Each row is a point on a tangle of strands that fork, close into loops and nearly touch. The rows are in no order.
Two points are linked if the straight distance between their rows is under 91.5.
Mula: [ 10  38  -1  64  22  59 -26   1  -1  44  17 -31  40  45  11 -22  19   2
 -13 -27  39]
sib: [ 14  -7   2 -11  32  16   9  20  28 -41   0  -9   3 -12  33 -69   5 -25
  -8 -11   6]
zere: [ -4 -30 -27 -12  68   1  41  46   4 -43  29  30   5  20   5 -21  27   9
 -68  -6   8]
munu: [ 21 -47  29 -13 -11 -69  -5  29   2 -35   1  30 -62 -56 -27 -16  -5 -12
 -16  17 -22]
neli: [ -9  47 -10 -32 -39  32 -11 -38  -2  48   0 -14   9  14  12  64 -26 -11
  34 -10   1]
Vazo: [-14  28  24  26 -16   6   4 -15  26  46  -9 -27  47 -14   5  14 -34   5
  28  25 -46]
Sumu: [ -4 -53   8 -18  -5 -59  28 -11 -34   7 -25  24  -7  11 -35  24   4   6
   6 -10 -19]
Gesir: [ 17  -8   8  16  38   1 -14  44  34 -50  -1  -1  -4  -5  26 -72  31 -23
 -12 -13  14]
Fina: [ -4  12  -3 -23  17  38  17 -13  34 -22  12 -16  11 -15  31 -29 -24 -28
  -3   4   6]
Lepi: [ 26   3  21  95  35 -18 -20  40  14  19  36 -15  25   6 -27 -62  45   0
 -56 -14  -4]
zerak: [ 21   7  -1  36 -47 -25 -49  -4   2  30  -5   5 -19 -15 -13   9   7 -11
  -2   1  14]
nilik: [  7   1  12  45 -27 -43 -17 -11   3  30  -1   6  -5 -20 -27   2  -9  -3
 -10   5  -9]
Vume: [ -4 -13   9 -13  13   0   0  10  30 -73  -5  10 -48 -37   8 -25   1   4
  -2  32   8]
gagof: [ -6  21  18 -33 -10  14 -20   2  41  -5 -11 -31  17 -23  59 -12 -29 -33
  67  24 -45]
Lib: [-32  32  16  28 -28  15  11 -29  12  45  -3  -4  18 -22  -7  46 -39  29
  11  23 -21]
marup: [-13  26  28  92  -6   3   6 -23  -8  43   2 -16  37 -12 -39   8   6  42
 -22  -3 -29]
vumil: [-22  26  15  95  21  33  13 -10 -10  29  25 -16  36   3 -42   4   8  52
 -41  -1  -3]
vev: [  4 -21   7 -78  -7   1 -29  -6   9 -66  -1   6 -46 -28  32 -10  11 -58
  42  14  19]
duti: [-14  -2  -7  36 -22 -14  16 -23 -42  29 -17   4   5  18 -34  40   5  54
  -3   4  -9]
vura: [ 11 -26 -20 -69 -20 -12 -12 -18 -35   6 -30  -1 -16  35  13  18  21 -24
  51 -14  10]
gik: [ 13 -32  13   4 -48 -60 -41  -5 -14  -2 -27  10 -37 -49 -25   5  16  -6
  26  38 -11]
naf: [ -5  16  20 -46 -34   2 -43  -8  42 -12  -6 -28  -8 -39  48   7 -27 -45
  66  46 -30]
kolel: [ -5  29  15  29 -20  -1 -22 -15  19  51 -12 -33  37   7  21  -1 -13 -10
  46   4 -25]
seg: [  1 -28 -17 -27  64  -7  61  37   6 -41  24  24  10   6   2 -41   8 -10
 -65 -28  -9]
tadib: [ -5 -38  31 -31 -23 -63  23 -21 -15  16 -25  11  -1 -18 -15  14 -25 -15
  23  -4 -39]
kov: [  9 -38 -31 -52 -10  -5 -18   0 -48   1 -41  15 -21  56   4  13  42   2
  36 -16  23]
kib: [ -7 -24  14  -5 -21 -22 -23 -15  -3 -24 -38   3 -32 -32   6  -4  11   7
  40  42 -11]
fezum: [  8  22 -13  23 -23  14 -19 -13  -6  44 -14 -22  25  48   8   3   6   3
  23 -18   6]
ral: [ -3  14 -44 -22  -1  29   0 -12 -31  24  13  17  -9  49 -11  54   3  10
 -22 -37  51]
Mun: [  5 -26  -9  -7 -32 -32   9 -24 -48  33 -29  10 -12  31 -32  38   5  34
  10  -1   1]
Suga: [-19  24   9 -45   4  25  20 -17  40   2   5 -23  41 -31  58   4 -51 -25
  59  33 -46]
volu: [ -6  11   1  11 -16  -4 -13 -16  13  13  23  15 -36 -16 -33  57 -29  -5
 -26   3  38]
tad: [ 12 -25  15   7  61 -25  17  83  25 -77   9  14 -31 -18  -3 -61  27  20
 -41   7 -20]
bis: [ 16 -42  42 -56   4 -43   9  32   2 -77   7  21 -61 -58  -2 -27 -22 -14
   5   5 -14]
zur: [-24   3  -2  14 -15  15 -14 -23   8 -16 -31  -8  -2  -6  10   2   8  24
  34  41  -6]
Zez: [ -3 -13  27 -67 -41 -16 -44 -11   8 -33  -4 -13 -37 -43  30   4  -6 -63
  66  30 -11]
lag: [-11 -16  27 -12  -1 -33  33 -20  17 -15  -5   0   2 -27  -4 -15 -33 -12
   3   6 -24]
gop: [ 18  16 -37  46 -17  16 -36  21 -33  28   0   4   4  73 -18  20  32  35
 -16 -29  35]
Gud: [-10  13  17 -16 -40 -10 -21 -28   1  29   7  15 -35 -21 -21  76 -34 -21
   1   7  20]
lenon: [  1 -14   6 -10  37  -8  26  36  22 -69  13   6 -38 -34  -5 -36   5  19
 -38  17  -8]
Fisem: [-28  27 -32  25  33  67  27 -24   0  -2  20  -7  31   7   6   8  -4  22
 -36  -2  36]
biz: [ -3  24  46  18 -26 -26  -3  -7  41  29   7 -25  23 -45  12  -6 -47 -17
  36  42 -59]
kezo: [ -3 -24 -39 -99  11  21  15 -28 -19 -24  -3  17 -14   5  22  18   5 -42
  13 -15  37]
Kozav: [ 13  26 -24  31 -34  23 -22   0 -35  39  -9 -15   6  62 -14  21  12  30
   5 -30  20]
piru: [  9 -47 -27 -20   8 -22  -9  25 -28 -10 -26  33 -29  44 -10   0  50  16
   3  -2  22]
kirev: [  8  12  -4   6 -46 -15 -71 -11   7   9  -4   1 -41 -12  -8  28  16 -22
  18  17  24]
tepu: [ 20  38 -22  23 -70  28 -23  -4 -59  45 -18 -11   2  58 -28  45   9  54
  28 -20  11]
vota: [-20  31   1  32 -36  13   2 -25 -24  50 -16   1  13   2 -26  66 -23  45
  14   4   1]
pon: [ -4   4   0 -37 -22   3  -6 -37   8  14  -5   1  -8  -4  12  40 -26 -33
  28   6  10]
dipi: [  1 -22 -16 -15  -6 -16 -20   8  -6 -10  -9  27 -35  23 -24  20  19  -3
 -10  13  25]
Pom: [ -6 -21 -30 -73  22  11  54 -26  -8 -19 -13  12  14  -4  30  -6 -10 -26
   6 -15  10]
Zila: [ -8  45 -34   8  -6  46  -4 -18  -5  34  25   8   6  33  -1  45 -12  -6
 -21 -41  50]
vom: [ 15  -6 -58  22   6  21 -11  34 -50  16   3  12   2  92  -5  17  47  44
 -29 -19  28]
lapid: [ 31   7   1  77   9 -42 -37  46  11  40  26   6  12   6 -35 -27  29  -8
 -67 -18  -2]
pibo: [  5   1  53  -9 -15 -39  11  -6  30  -6   9 -15  -3 -43   8 -33 -41 -27
  15  15 -49]
daduf: [ -6  17  19  65 -16 -30   2 -18   6  39   4 -14  23 -23 -34   0  -6  17
 -21   3 -32]
Satu: [  5   8  23  49  32  10  13  10  33 -16  25 -18  13 -19 -13 -53  -4   7
 -35   2  -7]
Fek: [ 17  12  29  83  38  16 -14  15  19  17  37 -22  31  11 -14 -54  23  -5
 -41 -14   6]
Vib: [ -9 -28 -41  -3  52   7  18  57 -11 -20  24  39   2  46  -4  13  41  28
 -70   7  20]
Ravil: [ 17 -12   9  38  53  -8 -14  72  32 -50   8   1  -7   7   8 -70  51   0
 -35   1   7]
kovu: [ 34 -29  38 -43  36 -50  56  49   9 -68  14  23 -21 -34   5 -58 -19 -22
 -13 -49 -25]
zafeg: [-10   4  23  45  21  10  23  -8  24 -17   3 -24  31  -8   2 -45  -1  14
  -8  12 -20]
gusur: [ -5 -19   1 -61 -19 -18  -8 -24 -12  10 -20  -3  -6  11  13  18  -2 -36
  51   1  -1]
fusiz: [-11 -15  -5  -1  45  14  63 -12  -6 -14 -12 -20  65  -7  32 -68  -4   1
   8 -21 -30]
Pomi: [-20  -3  16  37  53  28  48 -16   0 -13  -5 -16  65   4  20 -65   7  22
  -3  -4 -32]
dabo: [  8  16  15  75  35  37 -12  -1  -4  43  29 -28  57  39  -3 -50  19  -5
 -29 -31  15]
Nipon: [-10  26 -27  -4  23  67  19 -27  27  -8  11 -17  28  -2  33  -9 -16  -5
  -8   3  20]
Nuz: [ -4 -15  -3 -56   0  11  -6 -10  17 -50  11   7 -52 -32   9   6  -6 -28
   8  26  32]
Miruk: [ -2  -1  -6  18   7 -11  -8   6  10   5  21  24 -27   1 -31  40  -2   7
 -47  -2  33]
Raso: [-11 -19 -32 -33  42  18  62 -14 -18 -22 -12  14  43   0  30 -41  -5  -1
  -8 -21  -4]
nira: [ -3  23  -1 -19 -51  15 -71 -26   0   7 -17  -3 -43 -10  -7  54   9 -12
  43  32  18]
rasir: [-22  24 -14 -56  -1  43  22 -34  25  24  -8 -18  38  -8  50  34 -37  -6
  41  30 -26]
pamat: [ 19 -31  33 -69  14 -31  31  33   1 -87   7  16 -45 -51  22 -48 -30 -23
   4 -19 -21]
Fira: [ -2  53 -13  17 -73  30 -15 -16 -39  59 -25  -8   5  27 -22  76 -14  53
  35 -11  10]
lorul: [-12  69  -3  -6 -36  39 -24 -19  10  84   5 -26  37  16  12  65 -31  -3
  41 -16  -8]
Nof: [-27  33 -21  62  28  63  13  -4 -18  15  20  -3  23  20 -17  13   2  47
 -35 -18  30]
Nisag: [ 19 -27  12 -31  68 -39  63  66  -2 -56  24  28   9 -17  11 -57   6 -11
 -47 -47 -25]
siset: [  2  -8 -58 -70   5  34  22 -38 -35   4  -9  15   0  30   7  41   4   0
  -7 -22  44]
Gef: [ 17 -31  31   0 -43 -81 -25   8  -8  -9 -11  14 -43 -72 -26 -10  -7 -12
  11  41 -30]
duliv: [ -3 -22 -51   5  24   0  -7  51 -38   2   7  28 -10  76 -24  33  51  48
 -54  -7  26]

How many points has the smallest loop of links through each point below? Write 0 if it is on no loop.
vota: 8
Sumu: 10
ral: 0
daduf: 0
vura: 9
Vib: 0

A fork is a point with three links, a tip a point with one. Leave the first point through the second and follow the links. Name the first fork or tip that comes.
lag; tadib: vota
fusiz; Pomi: Fek
vumil; marup: nira
Zez; naf: rasir
tadib; lag: Vazo
duliv; Vib: zur
gik; Gef: Kozav
Miruk; dipi: pon
zafeg; Pomi: Zila

A piece is two or more points that can be reached from each other along the links. Count, over all rows, the pieces, the separate loops (a circle has one, a figure eight two, a Y none), the forks (points with three links) and the tips (points with one).
pieces: 4
loops: 3
forks: 5
tips: 7

Name the points in between on the shortest way along the links from the first point to the second, in order.
Gud; piru: volu Miruk dipi
Miruk; lorul: volu Gud pon neli
Fina; zerak: Nipon Fisem Nof vumil marup daduf nilik
Kozav; biz: fezum kolel Vazo
lapid; fusiz: Lepi Fek Satu zafeg Pomi
tadib; kolel: lag pibo biz Vazo
